Each row is a point on a landscape with many valleys, with its height.
A ball rolls from a point to the lowest of its 6 nearest points, and stops where none of them is lower. Distance is the straight distance between rows; heights are no part of it.
K_339 h=3.06: [ 63 135 108 134 119 108  96 113]
K_312 h=4.29: [142 110  92 129 127 134 121 161]
K_889 h=5.90: [ 84 128 124 132 156 141  92 114]
K_576 h=0.29: [152 114 156 135 106 193 169 116]
K_960 h=0.50: [140 135  85 113 145 109 125 157]
K_723 h=2.58: [147 170  95  82 119 146 162 102]
K_766 h=3.15: [ 81 153 108 100 154 103 123 115]
K_382 h=0.26: [131 111  93 106 108 163 141 131]
K_523 h=1.60: [132 128  82  98 106 137 133 142]
K_920 h=2.55: [157 168  95  73 141 157 172 103]
K_59 h=1.70: [ 94 133 133 170 114  86  69 134]
K_618 h=0.57: [109 116 193 152 121 113 128 115]
K_694 h=0.36: [160 107 146 152  83 146 154 134]
K_229 h=0.52: [161 119  96  71 167 180 165 129]
K_494 h=1.85: [148  62 173 116  96 141 173 130]
K_980 h=1.36: [ 84 132 162 159 117 127 104 109]
K_380 h=0.15: [145 120  79 101 126 119 128 150]
K_909 h=3.02: [150 177  87 107 139 104 134 135]
K_441 h=2.92: [100 190 115 112 158  95 126  96]
K_524 h=0.45: [149 108 165 155 140 127 130 152]
K_370 h=0.19: [165 110 140 163 118 143 127 150]
K_459 h=7.80: [103 127 107 122 170 129 109 140]
K_207 h=1.54: [ 86 121 129 167 104  94  82 129]
K_211 h=0.47: [165 107 159 158  96 138 149 141]
K_396 h=3.33: [193 145  92  74 159 164 170 134]
K_570 h=2.57: [147  28 175 117  89 141 153 147]
K_368 h=1.26: [142 111 134 160 136 142 109 152]
K_761 h=0.22: [138 113 123 117 133 210 147 121]
K_884 h=3.07: [161 187  76 109 107 123 134 108]
K_332 h=1.72: [109 133 153 189 128  71  69 142]
K_330 h=0.51: [149  95 183 143 151 117 141 137]
K_202 h=1.77: [ 84 123 109 160 110  78  69 134]
K_483 h=0.24: [143 113 135 132 122 206 148 116]
K_707 h=2.95: [123 173 101 109 175 106 134 127]
K_266 h=0.23: [131 111 116 127 101 176 139 127]
K_65 h=4.65: [115 140  96 106 173 112 122 135]
K_591 h=2.07: [117 124 179 171 125  58  80 140]
K_400 h=0.54: [127 124 181 159 155 124 125 125]
K_621 h=0.28: [150 111 121 149  95 159 137 144]
K_739 h=0.12: [136 104 102  93 146 204 153 124]
K_604 h=1.84: [111  99 185 153 103  53 103 137]
K_554 h=3.00: [141 208  85 127 176 123 101 115]
K_947 h=0.88: [100 124 170 163 103 103 108 121]
K_879 h=0.27: [145 113 145 143  92 176 150 119]
K_666 h=2.99: [144 193  87 123 171 101 119 125]
K_318 h=2.64: [ 73 169 102 111 125  78 116 105]
K_73 h=1.45: [139 147 102  73 129 159 174 109]
K_498 h=0.56: [166  91 176 148 134 111 142 152]
K_383 h=0.41: [140 111  98 129  99 152 126 146]
K_115 h=0.31: [127 119  99  75 122 179 153 117]
K_699 h=2.96: [153 158  86  95 110 112 148 130]
K_768 h=0.53: [111  86 200 125 140 110 141 121]
K_163 h=4.44: [123 120 128 151 155 140 106 141]
K_999 h=3.69: [ 92 145 112 101 167 107 120 123]
K_245 h=0.80: [160  72 170 137 114 115 154 150]
K_322 h=1.39: [153  38 177 130 121 116 138 163]
K_190 h=1.42: [108 129 154 178 102  81  84 128]
K_851 h=0.20: [129 114 110 112 117 196 147 117]
K_416 h=2.98: [ 92 129 144 154 136 140 105 112]
K_500 h=3.08: [175 163  93  76 163 173 169 114]
K_957 h=2.97: [ 96 212 103 117 145  95 116  95]
K_858 h=2.17: [122 110 183 166 116  53  97 137]
K_995 h=3.01: [100 226  94 128 156 118 104  95]
K_485 h=0.74: [106 112 184 150 105  84 123 120]
K_691 h=0.40: [155 106 166 133  92 168 171 120]
K_565 h=2.11: [ 72 136  96 128 119  76  90 125]

Where does a ball stop that starts at each point below?
K_459: K_380
K_554: K_370
K_707: K_370
K_723: K_739
K_995: K_370
K_889: K_370
K_884: K_380
K_396: K_739
K_65: K_380

Write out the way that a ball takes from each point below.
K_879: K_266 > K_851 > K_739
K_500: K_115 > K_739
K_163: K_524 > K_370
